A landscape with many valleys, sampled at points; each row gives a point and its height.
From any point a ball rolls to the lowest of the 2 points nearest to it. It stops when none of these is lower. Distance is the straight distance between rows; heights are no part of it.
K175 (h 293): [145 161 147 130 137  86 118 116 167 108 141 130 128 154 124  97 165  61
 136 158 165 195 123 110 137 143 156 157 132 147 145 132 166 164  94  60
 141 146 134 156  66 145 131 159 132  94]
K375 (h 537): [189 117 139 141  82 190  95 119 158 191 133 121 115  93  86 132 129 139
 145  81 190  77  99  61 135  89 186 142 153 145 102 130 101 155  66 136
 119 134 131 118 116 191  94 119 126 100]
K504 (h 498): [ 68 132 117 149 173 108 165 120 110 137 114 122  73  98  96 107 137 154
 166 124 153  66 147 195 156 150 125 146  95  81 143 111  88 120 126 146
  70  63 157  97 134 121 116 125 151 162]
K791 (h 580): [155 161  85 143 140 109 123 145 148 135 136 148 141 147 104 104  95 114
 131  73 156 170  91 104 144  98 168 160 128 176 145 144  89 150 110 109
  85 114 138 136 103 146 133 106 143 125]
K39 (h 602): [157 134 109 148 116 160  92 122 133 107 134 163 136 144 137 141 127 127
 120 143 126 156 117 110 107 106 135 120 156 166  93 149 149 137 155 145
 173 193 100 149 106 101 146  98 117 148]
K360 (h 494): [197 141 112 129 111 177 120 126 100 110 125 177 142 141  92 153 115  76
 114 182 130 144 142  79 118 141 139 144 173 127 133 100 178 156 121 117
 172 140 104 153 162 156 109 118 103 158]
K513 (h 380): [ 76 128 131 117 171 133 148 177 140 147 131 150 135 143 174 109 139 154
 121 134 123 188 106 143 114 106 108 147 128 169 158 154  95 138 112 111
 118 126 155 117 117  84 132 107  92  97]
K199 (h 626): [144 110 133 114 120 145 131 156 121 139 101 102 147 150 202 142  83 152
 125 115 120 172 140 113 123 110 102  63 124 185 141 121 118  79 118 129
 124 123 118 131 142 165 147 120 121 107]
K800 (h 167): [120 122 140 110  94 164 147 136 118 133 109 135 127 125 167 144 113 149
  91 139  86  99 149  93 107 127  94 100 116  99  96 143 191 116 171 159
 145 111  88 140 183 101 144 163  93 129]
K664 (h 362): [125 149  99 157 156  80 100  93 157 123 156 143 133 138 133 111 163 119
 123 117 184 126  95 115 149 118 185 190 126 130 120 154 101 179 102 105
 129 144 131 145  32  83 116 130 172 123]
K875 (h 453): [ 83 134 123  97 105 137 156 171 127 182 115 125 156 147 145 140  94 128
 136  86  73  96 100 158 124 111  75  79 106 123 134 173 118 118 203 158
 146 171 142 106 166  85 161 116  94 147]
K127 (h 597): [ 98 106 116 171 124 106 114  90 141  98 161  80 123 130 155 115 124 160
 142 122 135 154 123 146 133 128 131 135 149 153 136 141 123 111 134 120
  94 125 128 122  91 125 127 122 177 128]
K388 (h 479): [150 145 126 142 115 173 147 132 113 142  98 141  87 110 126 128  94 123
 111 116 168  97 144  99 144 128 122 128 133 110 136 118 123 137 117 123
 115  76 123 122 160 165  97 146 135 141]
K206 (h 191): [106  86 118 113 152 164 109 173 121 135 134 157 164 120 120 160  99 179
 127 158  66 142 122 157  88 112  88 134 167 153 122 126 103 105 139 172
 116 123 134 118 183  51 155  70 103 111]
K704 (h 203): [150 131  87 157 170 117  98 100  98  37 147 191 133 167 144 132 107 154
  94 155 113 191 120 120 118 138 122 168 147 175  86 151 146 138 127 141
 110 130 100 163 123  74 161  88 156 138]
K158 (h 615): [121 181 128 149 140 148 119 117 148 115 133 101 127 180 205  90  90  98
 112  78 103 173  83 128 177 106 104  90 131 189 149 189 115 128 168 103
 140 182 120 113 150 136 163 129  53 123]
K920 (h 497): [159 131  99 131  76 127  94 108 123  94 152  86 164 159 127 120  77 124
 123  75  71 162 111  99 135 124 145 125 145 157 111 135 132  95 173 139
 120 152 116 134 156 176 151 113 150 135]
K917 (h 85): [168 163  82 145 125 127 142 157 132 134  95 143 124 166 163 113  62 130
 115  44 166 115 119  88 149 105 125  99 104 152 127 147 108 134 157 119
 113  94 112 164 102 153 124 130 182 172]
K754 (h 643): [116  82 167  81 110 108 129 150 182 133 101 149 112  62  48 118 158 149
 185 184 131 145 189 153  79 145 149 125 113 119 123  67 125  69 132 116
 101 107 126 134  93 180 119 142 139 155]
K590 (h 313): [ 88  91 144 144 119  93 130 148 127 138  79  57 140 142 195 136 141  93
 145 144 153 116 161 165 153 172  96  63 119 135 171 115 132 111 139 108
 159 146 131 105  92 108 112 143 130 133]
K529 (h 461): [123 102 184 109 128 152 142 129 141 158 122 132  89  82 155 144 159 152
  80 169 157  97 141 117 104 128 122 175 142 110 116 107 141 134  86 135
 125  43 115 108 197 100 108 155  99  63]
K215 (h 198): [108  91 143  96  96 117 164 162 110 171 116  90 161 124 136 146 122 118
 115 127  81  88 131 139  91 152  95  80 113  72 125 105 161 102 165 143
 161 111 120 126 162  94 128 152 130 143]
K8 (h 463): [141 121 139 152  72 136  82  55 158  75 206 127 127  93  70 113 154 155
 139 121  89 137 111  91 109 113 157 150 136 125  45 150 192  98 191 133
 129 175  85 162  84 155 149 162 163 138]
K101 (h 596): [131 128 145 124 114 167 116 134 119 124  82 186 139 143 175 138 130 127
 147 139 134 132 140 140 107  98 120  67 113 146 103 149 145 112 152 181
 148 220 109 137 110 118 161  90  98 126]
K900 (h 590): [101 135  97 199 174 101  98  96 114  71 167 139  93 138 145 118 111 189
 145  99 143 130 122 156 167 120 124 147 120 166 114 157  82 113 134 148
  73 132 127 129  76  99 137  99 181 146]
K713 (h 130): [183 109 108 130 125 134  96  91  81  81 172 140 136 104  52 143 130 167
 123 123 100 116 121 110 106 141 183 177 155 110  69 110 129 124 123 153
  91 110 125 171 151 133 135  90 192 112]
K545 (h 412): [106 164  92 129 181 107 131 165  67 129 104 116 145 151 147 145  95 153
 115  73 139  96 104 168 160 117 118 117 114 117 152 136  63 138 110 164
 120 151 156 114 132  95 140  79 159 124]
K985 (h 431): [100  82 176 147 115 134  95 100 157 117 148 129 119  93  92 138 181 129
 152 216 121 130 153 153  85 163 120 123 153 132 108 103 184 109 155 135
 163 156 117 133  98 100 138 147 121 154]
K614 (h 195): [112 143 129 176 107 153 147  85 143 131 125  86  73 121 208 131 117 153
 122  76 159  64 129 125 171 127 109 115 101 105 119 155 129 111 144 148
 100  92  88 105 140 148 115 182 143 115]
K809 (h 75): [170 136 160 128 130 138 101 122 114 120  46 173 137 126 153 116 176 123
 139 144 226 117 170  99 124 139 143  99  93 124 107 150 167 133 112 137
 160 181  97 169  39 139 129 130 165 144]
K129 (h 484): [175 135 133 121 123 150 118  98 127 137 142 153 102 103  76 130 135 104
 121 203 142 134 141  97 109 145 139 174 155 112 127 105 166 162  76  94
 138  89 118 135 167 167  86 141 110 125]
K476 (h 549): [142 132 163  96 113 147 124 138 143 179 121 131 153 104  63 144 171  85
 146 152 154 130 114 112 126 114 172 151 136 114 165  97 121 173  63 108
 160 148 173 102 146 154  95 136  96  86]
K700 (h 346): [ 30 137 131 158 145 108 159 131 171 146 132  73 109 121 159  97 140 103
 151 104 111 119 123 194 166 153  86 109 128 140 173 150  87 111 149 107
 110 147 175  79 112 113 130 156 115 137]
K789 (h 415): [133 131 143 132 130  60 140  94  94 114 124  79 127 153 171 142 178  90
 111 147 190  50 114 133 145 169 149 143 101  42 135 123 153 178  93 124
 161 107 113 125 110  93  85 163 185 129]
K250 (h 501): [168 126 141 106 106  97 119  85 141 116 175 131 123 113  85 127 181 130
 119 131 138 128 125 103 107 151 197 191 140  94  79 115 164 156 112 119
 133 111 114 156  96 144 123 153 164  95]
K403 (h 572): [123 168 110 104 157 182 162 171  71 132  72 204 125 118 142 143  77 140
 127 107 125 107 153 121 153  92 104  97 101 119 150 127  94 124 119 182
 105 124 132 125 193 137 140  85  87 134]
K415 (h 515): [147 122 154 121 111  91 122 104 167 160 173 118  92 104  60 117 186 124
 132 128 153  96 118 119 115 127 198 188 132 102  98 123 111 153  76 100
  84  80 151 125  80 157  98 152 144  92]
K880 (h 374): [128  97 149 104 103 110 106 146 123 162 168  65 194 125  69 151 149 111
 159 146  65 150 111 114 100 161 158 152 180 119 166  78 112 111  84 103
 155 149 174  88 164 168 118 101 133  92]
K567 (h 166): [142  91 129 121 144 154 104 135  80 103 149 136 147 113 130 160 115 192
 116 131 100 122 131 124  86 123 135 148 155 124  97 100 134 111 130 170
 125 118 117 146 170 107 151  61 169  88]
K564 (h 391): [ 88 141 111 136 165  96 159 109 142  67 127 160  92 140 149  88 145  78
  95 197 115 196 129 148 149 149  67 141 123 143 109 149 170 145 148  58
 134  90 117 157  86  91 128 206  86 194]
K385 (h 221): [129 127 152 156 109 166 109  99 122 145 103 129 127  93 103 155 185  88
 142 167 189  61 134 131 136 136 141 112 137  77 130 109 155 166 111 174
 198 199 124 127 114 115  88 123 101 144]
K452 (h 257): [160 161 124 115 148  84 140 151 134 102  94 184 111 140 132 113 138  83
 111 167 182 152 138 109 130 139 142 153  99 118 147 124 142 169  90  85
 149 101 121 163  90 113 116 141 152 143]
K442 (h 381): [113 174 113 151 171  56 122 110 129  93 123 151  99 162 163 129 195 121
 117 114 208  92 119 131 168 133 151 150  88  95 130 159 121 188 100 108
 166 155 126 149  35  71 120 151 169 125]
K598 (h 247): [155 122 103  90 102 119 153 125 127 171 132  67 151 131  56 117 103  60
 103 133 116 113 119  93 116 157 105 132 168  88 161  93 116 155 145  81
 162  60 149 136 162 123  93 165 136 197]
K104 (h 239): [122 157 147 142 132 147 117  95 146 137 121 164 102 100 105 124 203 100
 166 142 206  76 127 146 171 124 159 143 129 120 144 127 147 179  97 132
 149 206 138 107  89 144  95 123  92 123]
K760 (h 259): [116 156  80 109 175 125 156 128  86  91 153 180 124 128  57 135 114 106
 107 178  80 151 119 141 142 143 117 193 137 108 143 110 134 163 116 112
 144 109 153 140 187 100 134 112  90 156]
K92 (h 363): [124 135 143 111 143 121 146 161 176 110 137 168 119 147 140  90 107 115
  96 173 104 215 120 113 107 108  87 131 135 173 122 163 153 124 148  94
 132 104 116 155 103  99 150 160  76 127]
K259 (h 343): [149 107  99 148 149  70  94 113 109 106 166  96 126 143 118 135 158 162
 111 137 168 112  92 123 128 140 165 194 147 103 121 120  98 166  76 132
 139 105 146 133  87  76 112 120 209 107]
K292 (h 482): [136 143 155 101  75 104 119  68 160  89 210 128 120 106  44 102 160 122
 141 132  61 142 117 104 117 129 168 173 132 109  52 123 188 127 157 112
 119 143 123 170 117 183 135 160 134 110]
K205 (h 317): [140  90 104  79 121 129 156 205 104 156  79 180 182 167 106 141  91 144
 116 120  81 129 139 129  70  98 102  96 108 102 119 126 107  96 157 166
 132 119 136 152 164  85 171  97 125 158]
K266 (h 178): [189 146  50 109  84 130 115 119 128  90 118 145 160 175  72 115  64  94
 107 120 105 163 129  85 127 148 120 112 159 142 118 124 148 125 168 104
 155 122 116 165 134 166 127 110 148 212]
K688 (h 558): [113 165 152  72 119 128 152 174 141 184 120 168 129 100  58 116 136 122
 154  73 107 115 134 143 109  85 163 123  95 121 126 135  96 126 122 135
 101 138 157 121 140 174 141 118  92 118]
K946 (h 344): [136  82 106 106 137 110 105 145  79  99 133 119 200 153  90 172 119 112
 125 157  68 143 127 140  90 151 119 121 148 107 129  94 129 110 141 155
 155 164 154 120 161 109 139  86 161 144]
K483 (h 527): [168  92 151 150  94 161 100  84 166 163 162  90  94  89  55 118 133 141
 139 125 168 106 113  81 125 119 188 160 164 129 105  95 102 134  69 103
  96  89 128 110 112 196  93 131 157  98]
K232 (h 193): [ 79  98 153 176 101 173 125  95 154 129 153  90  84  80 144 129 105 189
 136 123 102 103 146 156 128 123  98 124 129 159  96 131 137  67 180 157
  80  97 101 118 142 135 137 142 137 135]
K699 (h 377): [101 110 143 126 146 102 155 133 172  97 133 133 111 141 189  92 105 116
 101 191  92 206 148 141 101 156  60 108 128 152 107 143 181 110 173  80
 115  87 118 169  94 104 146 204 115 149]
K562 (h 566): [121 157 122  98 163 175 148 199 112 174 108 191 148 108  75 143 109 109
 141 108 116 121 125 134 114  82 132 126 117 132 154 133  80 132 120 165
 131 130 154 116 187 132 119 100  74 123]
K921 (h 295): [116 116 140 143  88 101 147 145 144 153  93  75 138 151 206 119 115 100
 133 102 140 136 131 123 144 148 114  43 100 149 143 157 149 101 173 104
 154 152 105 126  92 146 136 177 127 140]
K635 (h 560): [152 146 121  94 102 112 125 168 154 180 115 152 143 123  41 104 163  75
 156 112 179 112 116 128 118 114 183 147 128 120 143 113  97 170  91  84
 160 151 168 132  90 157 101 115 138 125]
K251 (h 281): [137 125  76  94 171  86 147 164 107  88 130 183 148 150  75 120  99  76
 104 199  91 201 122 133 114 152 120 155 159 128 167 110 111 157  93  75
 145  88 164 141 143 106 121 109 115 154]
K864 (h 406): [ 85 140 115 163 162 106 158  79 147  86 116 150  77 121 144 113 144  78
 121 205 164 106 150 148 161 183  64 138 107 111 135 133 183 140 156  99
 130 100 110 138  96 105 107 195 126 171]
K979 (h 393): [147  87 124 102  79 100 116 140 136 142 191  47 186 142  75 122 101 108
 144 136  38 186 101 102 100 181 145 128 166 151 144 101 116 126 122  79
 135 108 157 118 159 169 145 138 130 135]
K218 (h 392): [116 135  97 145 180 103 137 168 115  93 106 170 125 173 189 130 111 125
 137 146 122 169 137 170 133 124  88 109 110 158 158 139  98 120 114 105
 124 135 144 127 126 105 148  97 124 139]
K719 (h 308): [124 118 148 167 178 114 104  88 124  93 181 151  60  92 125 127 158 175
 127 186 136 170 143 126 136 115 156 198 146 149 104 102 110 124  51 120
  74  89 137 113 117 136 129 112 138  39]
K983 (h 467): [ 98 149 124 112  86 144 135 146 155 143 137 138 162 151 110 110 104 116
 140  45  51 136  78 143 122  89 121 104 108 136 101 178 136 118 219 156
 118 192 129 123 165 127 189 120  68 148]
K353 (h 633): [172  69 144 116 104 183 105 178 112 129  68 158 159 108  99 162 110 152
 155 211 117 165 194 117  72 135 113  74 142 160 142  78 136  86 120 146
 159 129 119 138 148 159 127  95 140 135]
K599 (h 161): [ 96 169 152 100 146 114 166 146 130 152 104 138  90 133 150 111 140  72
 136 119 137 111 140 160 168 117 118 116  83 113 164 124 112 144 101 105
 128 120 135  96 128 152 108 152  85 117]
K565 (h 170): [149 131 100 134 140 126  98 119 120  67 159 187 134 116  61 118 107 184
 122 124  93 154 124 129 106 120 140 171 148 158  74 136 116 115 159 159
  85 137 117 169 119 109 171  71 161 147]
K308 (h 584): [ 81 157 114 176 169 127  99 104  94  82 130 153  93 142 147 134 117 159
 168 105 132 128 144 176 182 109 124 125 107 153 134 130  94  76 115 177
  60 175 140 103 101 152 138  75 138 125]
K863 (h 223): [111  98 117  72  98 109 155 166 118 193  99  70 184 134  73 127 112  99
 131 121  95  83 133 128  98 160 110  98 128  69 167 105 112 119 160 121
 158  77 140 133 144 121  98 147 142 191]
K591 (h 132): [206 138 144 131 105 170  95 111 132 118  90 166 116 108 137 111 157 166
 157  97 190 127 155  64 125 114 175 108  98 137  81 153 134 129 128 152
 123 160  88 174  47 188 128 125 181 113]
K441 (h 228): [140 162 125 101 161  78 145 148 100 109 106 169  85 134 112 114 138 112
 125 122 172 139 144 119 148 119 171 159  78 107 137 117 113 155  71  96
  72  75 137 157  95 153 111 133 149 118]
K523 (h 123): [185 122 113 160 134 125 104 126  95  90  73 119 135 163 173 138 120  91
 114 143 217 113 152 110 155 153 136  73 123 119 146 121 162 151 125 122
 176 162  96 156  76 134 105 126 173 171]
K570 (h 451): [114 128 159 117 130 128 158 151 150 186  91 111  76  91 155 133 171 160
 123 128 183  58 137 140 146 134 106 147 107 101 147 113 114 127  88 152
 107  60 129 102 147 102  95 158 124  85]
K253 (h 578): [ 94 150 133 133 149 162 134 144  92 122 117 165  99 111 116 137 114 175
 154  94 100 109 157 158 130 100 128 126 105 131 131 125  87  77 127 179
  59 127 138 102 165 155 144  87 120 109]
K446 (h 290): [101  98 118 106 159 132 173 165 128 150  85 143 135 138 118 138 122  90
  98 187  98 128 136 153  97 151  60 117 143  96 188 122 139 146 151  91
 175  92 136 130 165  73 126 155  96 172]
K37 (h 200): [ 98 177 129 155 161 117 135 103 137 143 144 139  86 114 125 113 164 113
 157 104 178  99 130 154 201 116 143 137  95 117 150 123  96 168  83 120
 104 144 152  95  98 144 109 129 117 114]
K69 (h 378): [ 73 118 167 120 117 133 136 184 162 192 100  83 135 117 190 122 140 136
 150 121 119 145 131 157 121 110 113  98 129 160 174 131  92 110 124 115
 137 125 157  84 137 100 123 138  78  89]
K768 (h 427): [130 155 100 150 147 103 144  83  86  95 144  84 116 159 193 164 121 127
  88 106 166  44 127 125 161 156 127 132 117  68 121 142 148 153 122 140
 154 103 118 127 163  82 103 146 172 120]
K96 (h 150): [121 136 121 189 120 149 140  78 137  91 151 129  71 101 142 114 133 163
 113 124 141  85 146 139 148 134 114 141 112 109  81 164 171 103 173 133
  86  82  87 145 126 108 124 156 139 148]
K336 (h 220): [ 87  94 149 170 111 187 125 124 160 154 134 114 106  89 171 133 120 174
 141 148 105 149 144 163 121  92  82 111 157 192 128 139 113  94 166 144
 106 118 127  86 164 119 153 141  84 106]
K320 (h 591): [122 130 122 150 145 140  88 131  97  99 102 161 146 142 137 143 129 136
 162 132 141 134 139 170 133 123 131 100 128 151 133 111 118 104 122 171
 130 208 144 115  96 149 137  59 126 127]
K351 (h 364): [ 70 140 155 160 148 139 142 149 176 180  97 102  76  90 197 108 148 145
 149 123 168 115 134 179 155 113  99 124 118 165 185 129  78 111 118 118
 107 108 141  75  98 113 116 139 109 107]
K108 (h 506): [ 78 107 149 102 138  91 135 115 119 146 153 107 118  89  75 115 179 128
 162 134 138  55 139 182 121 164 149 157 111  62 133 106 117 137 122 144
 109 102 156 107 111 111 116 141 147 157]
K724 (h 603): [ 96 106 112 183 106 134 117  87 145 122 195  39 137 119 110 123 133 128
 154 131 113 131 102 150 149 168 128 145 177 133 150 113 126 124 129  97
 129 116 144  90 134 132 112 134 149 146]
K654 (h 262): [125 150 159 138  87 121 135  88 166 124 158  78 127 135 193 102 119 117
 123  69 106 133 101 118 155 117 132 104  97 139 114 172 152 114 159 111
 129 137  93 133 106 181 125 187 112 108]
K756 (h 131): [161 146 105 108 119 138 133 166  99 154  80 116 167 167 191 138  84 110
 118  58 156 112 113 106 153  95 132  51  97 139 139 144 102 130 151 149
 136 167 117 135 130 149 140  99 133 157]
K611 (h 197): [118 172 150  86 170  97 176 161 111 157 100 164  95 107 159 121 141 132
 123  88 152 124 140 137 139  89 155 138  60 129 136 120  78 130  72 135
  79  83 142 111 123 166 106 127 109  68]
K968 (h 224): [121 148 186 140  92 133 120 103 206 157 124  93 115 117 189  89 148 145
 124  69 144 145 109  99 130  86 139 104 105 165  91 192 137  88 179 121
 131 143  80 140  59 132 155 177 119  95]
K757 (h 592): [166 176 129 137 103 143 112  98 180 125 156 148 101 123  96  79 106 159
 144  74 127 186 104  99 144  78 176 153 135 208 114 153 109 119 124  88
  67 138 115 129  90 188 146 134 132 106]
K952 (h 571): [188 159 107  97 133 109 120 154 123 154 103 157 155 140  71 114 126 119
 150  69 181 120 115  89 120 110 189 142 112 119 119 130  88 161  98 122
 122 158 153 156  69 171 115  95 169 134]
K410 (h 328): [ 42 108 120 159 156 111 139  93 155 108 119  75 106 135 172 126 155  71
 153 185 143 139 149 200 165 189  68  77 148 131 187 108 124 126 130 102
 151 147 158  77  85 105 119 153 111 141]
K897 (h 441): [ 95 103 158 110 153  98 178 162 117 161 113 102  98 114 198 135 139 179
  85 140 141 102 143 164 120 115  94 136  84 112 134 135 110 112 118 140
 108  60 139 105 164  77 125 146 128  88]
K911 (h 399): [127 143 122 147 164  55 140  61 131  67 136 123  96 146 173 109 179 110
 120 143 185  96 133 137 165 168 132 158  80  72 104 127 165 143 117 121
 127 123 106 148  60 109 117 174 171 145]
K938 (h 433): [145 120 126 122 162 127 138 173  77 126 102 135 131 142 207 174 111 162
  91 123 150 111 148 135 122 121 106 113 111  99 125 119 113 117 100 168
 119 105 110 125 184  91 125 102 148  74]
K696 (h 608): [103 171  98 192 126 150 107  53 147  92 165  96 104 164 173  92 104  94
 147 109 122 164 105 137 182 110 107 125 130 187 139 173 113 131 172 117
 131 203 129 104  86 158 165 128  88 170]
K903 (h 443): [ 80 142 130 103 135 110 169 177 122 143 135 115 142 146 217 115  87 152
  90  89  65 134 105 159 120 116  92  97 101 130 117 181 120  96 168 138
 107 116 128 126 177  86 169 141 101 107]
K155 (h 211): [ 78 130 119 155 159 184 121 157 126 162 130 144 123 118 159 169 118 190
 120 130  94 131 123 169 127  93  75 109 152 174 148 149  86 116 144 166
 104 143 137  87 180  80 154  94  63 102]
K752 (h 508): [175 122 112 137 100 119  92  91 104  93 155  84 149 166 151 134 103 112
 116 108 125 154 135 101 132 152 156 114 129 139 118 107 148 122 105 122
 146 138  99 140 138 190 117 126 163 116]
K750 (h 323): [156 148 121 121 146  96 118 125 181 106 144 172 151 135 105  79 142 122
 119 149 136 236 104 103 119 112 158 180 162 186 125 153 134 171 118  55
 130 155 130 168  68 116 141 140 111 115]
K275 (h 618): [120 142 121 132  87 161 107  97 128 169 184  56 175 132  58 125 110 120
 147  58  71  85  68 123 137 129 159 129 157 101 127 146 115 141 163 148
 158 170 151 100 175 143 125 112 115 165]
K201 (h 261): [135 113 200 141 131 115 117  66 131 109 166 111  81  89 168 124 201 173
 149 121 147  87 145 108 148 125 178 165  92  86  78 130 142 129  75 156
  79 100 123 130  95 178 110 163 154  38]
K769 (h 190): [134 130 139 118 136 153 140  99  99 107 117 153 147 120 147 170 186 119
 114 175 138  74 139 139 122 136 115 137 129  96 127 127 179 145 124 162
 189 190 108 125 167  72 122 134  75 129]
K85 (h 601): [129 162 129 191 106 172 103  80 174 142 154 104 107 132 132 103 101 145
 154  88 127 166  95 118 170  93 122 120 136 211 126 169 116 119 160 123
  93 167 117 108 101 169 133 123  96 139]
K795 (h 637): [119  41 171 110 101 146 111 162 168 164  84 126 155  68  90 141 151 129
 175 208 115 169 183 144  65 146 118  92 153 148 157  52 134  75 122 115
 153 115 142 115 105 148 129 126 110 146]
K19 (h 347): [ 98 165 136 126 156  88 132 134 186 109 136 156 142 156 160  68 142  94
 111 145  98 245  94 138 127 129 105 131 147 199 140 175 144 151 149  65
 150 163 137 151  73  93 154 159  66 139]
K482 (h 402): [108 125 107 147 181  77 107 152  91  89 114 119 152 188 211 140 100 162
 133 109 126 146 118 189 144 116 115 106 101 151 139 151  78 105 126 159
 114 167 143 120  93  91 158  73 169 115]
K807 (h 483): [123 148  98  88  80 123 116 144 141 129 139 110 183 166  60 116  90 124
 153  42  32 162 102 121 119 113 147  96 134 144 102 142 129 104 198 136
 127 188 144 121 148 172 169 105 129 173]
K212 (h 607): [154 145 105 147 131 177 101 131 114 128 129 136 174 160 143 139  92 140
 120  93 111 145  89 118 137  99 137 127 154 171 135 143 115 151 136 143
 156 181 120 110 169 103 139  80  94 130]
K554 (h 229): [114 136 158 147 121 127 134  86 112 117 149  93  81 102 162 141 132 171
 138 102 113  85 143 127 147 130 141 127  91  93 104 127 134  85 111 160
  59  84 110 100 134 189 103 149 163  87]
K413 (h 528): [ 94  98 167  79 130 110 127 171 126 163 125 163 161 102  82 135 188 101
 151 170 108 131 146 154  95 132 144 137 138  97 142 103 156 128 127 141
 173 179 145 122 127  98 139 131  87 112]
K74 (h 517): [112 105 152 111 119  71 130 122 142 148 129 119 148 112  76 121 188  87
 153 149 159 108 128 140 109 167 153 141 134  79 151  96 149 158 112 104
 178 146 150 130  83  95 106 155 145 137]
K511 (h 159): [166 127  98 103 111 138 109 125  90 114  67 128 171 176 147 154  96  98
 146 102 150  99 156 138 143 141 128  68 111 110 141 127 143 129 143 148
 158 199 103 150  98 132 141  98 152 172]
K748 (h 271): [111 100  94 116 135 126 180 144 140 156 120  93 133 118  88 112  87 108
  96 148  72 117 117 132 121 173  58 122 150 113 155 132 133 137 165  90
 135  39 132 130 192  79 116 169 122 217]
K973 (h 428): [108 129 129 105  96 110 156 157 150 133 146  74 134 151 145 108  61 154
  99  47  59 138 115 132 116 101 120 107  99 129  97 156 123  79 190 130
  93  90 107 121 155 154 165 156 136 115]
K91 (h 489): [122 128 129 129 118 147 147 116 149 161 100  96  76 104  89 110  99 148
 143  88 170  61 123 141 150 139 128 127 117 108 146 111  85 121 119 111
  86  38 137 110 134 159  87 154 164 157]
K678 (h 445): [125  92 162 139  79 149  80  64 165 125 169 129 133  70  41 121 177 166
 148 165 117 112 125 122  83 142 140 148 160 120  66 120 179 109 172 158
 160 171 115 159  96 135 132 121 143 154]
K943 (h 160): [144 137 114 111 151 166 140 121  55  58  87 183 124 139 176 173 123 112
  88 178 134 113 167 127 115 141  90 106 125  99 126 125 197 141 122 171
 156 137  93 145 188 101 133 115  92 120]
K368 (h 630): [178  90 123 136 117 182 125 161 120 128  69 151 129 140 168 151  59 140
 114 172 128 182 179 100  98 121  80  67 144 168 144  99 130  78 128 129
 122  95 111 147 158 173 120 102 142 137]
K73 (h 287): [128 143 163 169 150 121 117  86 129 114 180 130  86 107 167 157 175 155
 127 131 152 119 109 123 141 108 167 179 124 118 114 138 125 146  60 147
  92 111 129  96 127 132 120 132 126  27]
K651 (h 330): [135 100 105  83 168 121 139 197  80 148 119 163 181 128  81 167  98 145
 134 132  71 103 155 154  79 123 118 131 118  96 134  79  91  98 131 179
 124 128 171 131 176 111 151  64 143 146]
K603 (h 179): [153 117 148 152  91 164 120 107 177 165 106 120 108 103 160 114 139 171
 132  75 194  95 137  91 135  98 145  95 111 142  97 155 137 109 162 144
 102 130  86 146  70 160 129 156 140 142]
K931 (h 518): [203 133 119  94  91 129 122 139  86 125 114  91 182 154 140 153 111 102
  98 106 114 164 104  51 128 130 168 109 153 133 145 107 151 154  85 122
 169 140 120 130 196 181 110 125 137  99]
K310 (h 325): [139  84 133 165 161 116  86 106 105 114 161 104 101 104 101 145 170 163
 145 173 172 120 138 127 126 147 163 181 150 121 132  68 107 143  48 121
  91  92 152 108 118 123 107  92 188  80]
K34 (h 231): [120 128  83 168 157 145 119  97 101  68 183 170 123 152 102 146 111 142
 108 175  77 161  94 126 119 136  97 192 185 145 132 131 140 143 128 137
 131 116 141 149 179  61 141 120 115 143]
K507 (h 470): [172 107 134 122 130 160 162 148 110 146  97 126 121 119 158 155 106 120
  89 164 163  95 153  96 125 126  90 141 139 102 153  99 127 154 101 120
 149  44 111 127 193 103 104 141 103 127]
K316 (h 419): [ 90 107 140 146 142 133 133 101 149 104 128 148  99  91 110 120 159 131
 112 186 150 119 136 147 133 167  99 149 143 105 125 111 154 142 136 124
 155 126 119 138 123  68 118 148 114 172]
K169 (h 135): [162  91 134 104 123 171 145 140  90 115  77 166 130 125 145 177 117 129
 117 173 130  95 184 103 100 151  82  96 111  92 108  92 189 104 135 174
 151 109 100 143 180 133 128 126 127 135]
K550 (h 134): [192 180  54 114 132 118 119 135  88  88 105 173 157 193 127 119  62 105
  99  77 130 144 117  94 149 108 138 110 120 133 114 147 131 142 157 137
 128 141 121 174 131 145 150 107 163 165]
K582 (h 471): [129 152 152 100 125 135 146 111 125 140 161 133 105  91 120 151 165  97
 106 178 130 109 124  97 119 125 142 173 149  88 137 113 150 164  77 108
 147  93 120 114 203 124 100 155  65  59]
K364 (h 411): [127  92 148  86  88  97 132 155 153 146 182  61 151 125  95 110 103 149
 108  95  48 153 106 110  90 121 147 137 143 141  96 134 127  98 161  99
 102 105 138 122 149 154 146 143 145 113]
K123 (h 547): [158 130 180 100  91 175 119 152 146 205 117 150 128  92  97 122 132 154
 163  75 139 113 141  88 131  80 183 122 118 144 114 124  99 140  99 152
  96 159 139 115 117 193 111 106 116  71]
K140 (h 621): [121 131 132 110 111 123 132 153 135 125 117  94 157 178 212 129  93  91
 123  98  77 198 115 120 144 122 103  82 138 169 144 153 137 112 140  97
 155 152 125 120 154 142 148 119  79 102]
K459 (h 538): [114 106 197 104 113 151 135 156 128 170 112 106 132  87  98 160 198  97
 172 170 129 115 161 135  98 147 151 121 130  95 140  83 144 108  85 136
 152 154 130  97 148 179 110 124  84  82]
K728 (h 304): [126 114  94  91 156 141 184 198 116 154  77 184 138 147 129 123  70 131
  92 136 117 127 134 131 100 112  62  96 110 119 159 135  96 135 163 127
 135 101 130 147 162  63 140 122  97 180]
K779 (h 610): [ 92 143  93 162 131 121 134 112 105 137 175  81 154 150  98 152 112 119
 137  97 109  89  93 158 147 145 105 122 142 108 154 144  93 148 144 135
 135 162 150  89 159 106 123 111 123 148]
K306 (h 422): [126 165  97 129 168 115 143 134  81 122 132 137 112 140 165 153 136 151
  96  88 156  76 108 137 170 109 129 152 112  97 119 155 111 163 115 150
 116 109 131 122 164  76 134 116 137  95]
K887 (h 214): [176 115  93  89  85 125 115 137 132 136 150 103 177 150  92 116  91  97
  98 125  93 149  92  73 112 139 135 117 158 149 119 134 188 145 182  99
 187 150 112 163 135 133 140 145 131 182]
K139 (h 356): [141  80 118 132 107 107 105 115  91 126 166  75 175 125  60 142 134 123
 128 146 104 125 140 126  87 165 150 143 179  95 146  90 116 126 110 124
 151 137 153 114 137 124 125  97 180 133]

For each start below, name the point where the ball stops.
K442 -> K96
K205 -> K169
K688 -> K599
K952 -> K809
K316 -> K599
K275 -> K169
K91 -> K809
K795 -> K809
K752 -> K169
K582 -> K809
